Each row is a point on a tangle of strands that fork and nearly touch. The rows are in no order.
Two points are linked if the straight distance between their rows is under 95.2. Some points are linked to none.
fir: [  9  -6  35  13 -37  74 -11  -8   7  13  -7  47  -1  22   3  61 -38 -30
  53  24 -21]
gudib: [  8  11  10  -4 -46  76 -19  10  24  -2  18  45  -2   3  16  48 -37  -3
  50  23 -28]
Dasa: [  8  49  31 -45  12 -31 -16  46  28 -11  -3  17  18  13  33 -44  10  23
   8 -31 -17]
nipev: [ 19  12  35 -53  12 -59 -44  24  35  -2 -10   7 -10   6   2 -35  12  16
  -4 -10 -39]
Vedi: [  7 -34 -35  50 -45  15  46   2 -40  19  48   9 -21  31  13 -27  24  -4
 -17  30   2]
Bof: [ 13  14 -43  -7  -7  22  42   1 -36   2  36  18   4 -27  45 -30  -2  64
  19 -23   3]
Boba: [-12  -9  30 -32  -3  -4 -69 -12  62   6 -38 -12  11  30  -3  10  13 -34
 -11  -4 -12]
ref: [ 10 -10  16 -58   6 -38 -54  -1  63  11 -31  -7 -15  25  12 -22  10  -2
 -18 -23 -31]
Fone: [ 37  39   7 -29 -13  52   8  18 -23  -8  49  11  34 -16  43  13 -43   5
  19   6  10]
Goz: [-12  -8 -16 -23  45 -29  -4   7  24   8   3 -26  23  -3  33 -35  32 -25
  -4 -40  14]
lumi: [-10  17   6   5 -25  -2  19   5  -1   0   0  42 -40  -9 -31 -33  -2  29
  -6   4 -24]
getar: [ -2  -2  14 -17  25 -44 -46 -10  -5  -3 -44   4 -17   8   2 -36   2  68
   7  12  -6]
duk: [ -6  -3  -6  18  34 -49  29 -30 -18 -15   5 -30 -50  19 -64 -23  25  42
 -31  -3 -30]
Fuf: [ 15  46  30  -3   6  69   1  23 -21  -4  52  -8  23   0  14  26 -51  -8
  17  10  31]
luzur: [ -7 -16   6 -21  22 -34 -49  -7  27  15 -70  -9 -31  26  -1 -31   4  37
  -8  32 -10]
vakaz: [  7  35 -43  24 -12  42  44  29 -47  16  53 -10  12  11  61 -31  14  35
   1 -20  21]
Vonu: [ 20   7  25 -43  70 -62 -17 -44   6   5 -11 -53 -48   6 -28 -36  12  36
 -12  -6 -42]
fuz: [-25  36  34  10  44  10  10  18   7   7  40 -32  52  23  28  -6  22  -6
  17 -54  46]
Teze: [ 23  -4 -13  -8  21 -79   9  -5   8 -15 -19 -45 -22 -28 -33  37   9  40
 -27   8 -34]
dugo: [-18  -3 -13   1 -17 -17  16 -32  22  20 -45 -52 -22 -23 -16  15  41 -46
 -37   6 -13]
balin: [ -2 -13 -26  15 -18 -25  25 -14 -39  14   4 -17   0  -9   5 -37  63  -5
 -30 -16   9]
zatu: [ -6 -20 -27  16   5 -22  14  26   5 -10  26 -42  -6  30  -6 -31  30 -59
 -41  -5  15]
Liru: [ 22  18   2 -34  -8 -38   8  21 -21 -54  -4  -5 -14   0  12 -49  -8   3
  -9 -49   8]
gavif: [ 40  25  11 -24   0 -16 -31  34 -39 -24  -1   7  29 -40  46 -21  -7   3
  32 -19   7]
navit: [ -3  27  29 -13 -32  11 -42  18   8  -9 -23  34  16  -3   4  -8   4  20
   2   6 -11]
Rus: [-16 -24  -2 -24  25 -14 -26 -16  62   5 -27 -37  17  21  -4  22   5 -44
 -32  -2   3]
bog: [ 14 -18  -9  -2 -22   7  14 -30 -19  36 -24  51  -6 -23   3  -2 -16  23
  21  52 -17]
gefuv: [  0  54  -6 -10  -4   4  39  41 -11 -11  22  21  18  26  16 -33   0  47
 -18 -28  -2]
far: [-26  -9 -17  21   0  20  14   4  11  -6  -4  27  36  18  -3   7  -4  10
 -15   5  16]
tisup: [-10 -31 -43  37 -40  21  47  11   5 -19   9  34 -41  12 -23  11 -27 -15
 -10   2 -20]
Pas: [ -9 -47 -39  42 -27  40  38 -54 -11  16  17  11   2  -3 -10  41  12 -22
   9  -2   6]
vavoz: [ -9 -18 -27  37 -21 -11  18  27  -4 -16  43 -27 -14   1 -19  -6  38 -54
 -34 -19   3]
bitom: [-16  18  87  12   9  41 -42 -12 -22  13   0 -13  11  -1 -14  24 -19   3
  32   4  58]
lobeb: [ 40  57   9 -15   0  30 -27  38 -30 -10  24   8  38 -29  65   8 -22  17
  37 -13   3]
fezan: [ -2  52 -19  19   8  70  25  39 -15 -12  62 -22   5  21  17  23 -47  -5
  -5  -8  30]
Bidud: [  5  -6 -30  -6  -4  -5   9  -6 -36 -11   4  24  -4 -38  24 -19 -15  70
  17  -9   2]
Fevun: [  3 -32 -29  26  -6  50  42   9   3 -10  82   3   7  12  -1  28 -20 -26
  17   2  15]
gumi: [-13 -19 -18 -14  34 -58  29   8  38  14  -7 -20 -16  26 -25 -35  22   8
 -43  15 -13]
nav: [-32 -23   8  11  29  -5  -3 -29  29  13 -11 -39  19  14 -32  31  17 -53
 -24   0  34]
fidas: [-16 -16  -1  14  23  -1 -55   6   5 -20  -8 -14  20 -27  -1  35  -6 -29
  17 -11  25]
Riz: [ 20 -19 -11  11 -19 -15  18 -36 -22  40 -56  31 -30 -31 -12  32  -9   6
   8  50 -30]
zab: [-43  -9  24  18  45   8   1  -5  26  11  25 -24  33  24 -25   8  15 -37
  -2  -4  43]
kotum: [ 12 -34  -2  15  -8   6 -59  20 -16  -5 -29   3  15   3   2  15 -31 -20
  22  63   6]
Kud: [-24 -19 -15  49   2  26  15  20   2  -1  61  -7   5  -6 -27  24   2 -49
   0  -8  10]
lofum: [ -7  17  49  16 -19  56 -57  -9 -17  -7  -2  -2  21 -10   6  35 -14  -9
  34  -4  25]
Nanu: [-11 -33   7  35   5   2 -77   9  10  -4 -32 -13  11   0 -16  50 -12 -41
  29  38   8]
mugon: [ 22 -24   0  12 -36  26 -53  11 -25   8 -45  26  12  21  11   4 -32  15
  35  69  -2]
Feg: [ -7 -12 -33  21 -17 -24  30   8  -7  -8  10  18 -38  -2 -36 -23  11   7
 -24   3 -20]
Sil: [  7 -34 -19   8 -31  44  49 -56  -7  21   8  43  22   7   6  21   4   2
   3  14   1]
vosov: [  8  12  17   6 -49  64 -56   2  -3  -7   4  30   5 -33  23  34 -15   5
  41   5 -11]
Gotar: [ 11 -15 -22  19 -20 -27  45 -35 -25  19 -43   8 -49 -32 -40  23  -3  13
 -11  34 -37]
bina: [  9   0 -13 -15  11 -38 -21  -2 -25 -18 -23  24  11 -15  17 -15   2  63
   5 -11   5]
lib: [ 20 -31  -8 -23 -27  47  44 -45 -12  19   0  44  13  -8  27   4 -15  18
  23  45  -3]
mak: [ 11   6   7 -10  39 -62  -2 -25  -1 -14  -3 -22 -45 -17 -47 -14  16  40
 -15  -4 -36]
sunam: [ -4   4  49  16 -29  56  29 -28 -19  19  25  26  23   6 -29  22  -3 -40
   7   4  17]
zeza: [  3  70  12 -26   5   8   2  46   4 -16   6   2  26  13  42 -30  -1  11
   7 -35  11]
kor: [-11  -6  -1 -18  30 -19 -44  10  19 -12 -14 -16  22 -13  30  -6  12 -10
   9 -21  14]
Nuri: [-11 -23 -53  14  -5 -34  11   9  22 -27  -6   0 -12 -21 -24  22   6  -2
 -28 -12 -10]
Vak: [-16 -12 -28 -14  41 -52  29  17   5  10   0 -19   3  27  15 -63  20   6
 -21  -4  10]
tiso: [ 30   8   5 -24 -19 -15 -10  15 -28 -48  10   9  13 -23  11 -18 -10 -11
  -8 -29   9]
pako: [ 22   0 -10 -15  23 -62  23  16 -16 -52  16  -8 -20  28 -16 -44   0  28
 -14 -46  -6]
rakof: [ 14 -15  12   5 -29  -4 -24 -26  10  -3 -42  23  21  -4 -23  45   2 -22
  -8  22 -16]
zed: [-16 -30 -19  31   3   0  15 -41   8  -2 -31 -18  21  12 -28  43  19 -38
 -25   2  26]
fel: [-39  17  -7  -5  20  -4  -2  49  25   2  -9   1 -19  -7  10 -47 -13 -17
  -7  15   8]
rusa: [ -2 -12  60  24 -16  56  -6 -34 -11  37  -6  35  12   7 -19  59 -22 -42
  50  23   0]
sep: [-12  38  -4  25  10  34  33  21 -28   8  54 -13  46  12  37 -15  27   4
   4 -36  32]
dok: [-10 -31 -37  34 -28   8  38 -43  -2  -3 -38  16  -7   5 -29  50  11 -17
 -25  -3  -4]
det: [ 38   1  13 -53  56 -79   3 -15  24   1  -2 -37 -34  21   0 -41   5  23
  -4 -43 -34]
Lerop: [-14  -9  -7 -30  32 -52  -3 -15  53  32 -46 -27 -30  18 -13 -22   4   5
 -34  27 -21]
nomug: [ -3  46  65  12  16  51 -11  23 -17   8  50 -23   6 -12 -11  35 -43  -1
  25  -5  47]
Bezoz: [ -5   0 -15   9 -19 -31  31 -29   5  15 -70 -23 -48 -13 -31  21  22 -11
 -31  22 -28]
dusog: [ -5 -38 -50  12 -24  51  46   5  15 -12  41  26 -28   0   7  19 -35 -17
  21  12 -10]
nulu: [ 27  -5 -13 -48  50 -82  12  16  24  20   4 -51 -28 -13  12 -40  15 -11
  -9 -20 -28]
Nuduk: [ 13 -16 -20  -5   8 -62 -20  13  18  -6 -22  -9  -4 -31 -20  36   1  16
 -18  28 -31]
lera: [-15  16  14   1 -39  16 -10  -7   3  -6 -31  58 -29  -1 -12  -5 -15  55
   8   9 -31]
labil: [-15  14  28  18 -33  53  17 -31 -34  12   1  10  19  -2  -6 -11  11 -28
  -7  -5  31]
kat: [-17  30  21  -8 -28  35 -13  -3 -22  -1 -17  12  14 -31  24 -26   7  -1
   0  -5  15]
Kul: [-29   5  40   4  60   3 -16  18  19   7  41 -33  36  -1   3   7   7 -19
  20 -37  49]

Follow the links from the first point to the second, and from the first to the third. Name the last point that the two ways share.
dusog / duk / gudib => Feg
rusa / Teze / zatu => Feg
ref / dok / Bidud => nav
Lerop / Boba / lib => nav

A fork is a point with three links, a tip a point with one. Leave the first point through the second and follow the links. Name the first fork or tip that comes.
dugo / Bezoz => nav
gumi / Vak => mugon
Pas / Sil => dugo
nav / Rus => gefuv
gudib / fir => Feg
tisup / dusog => zatu
kat / labil => Fuf
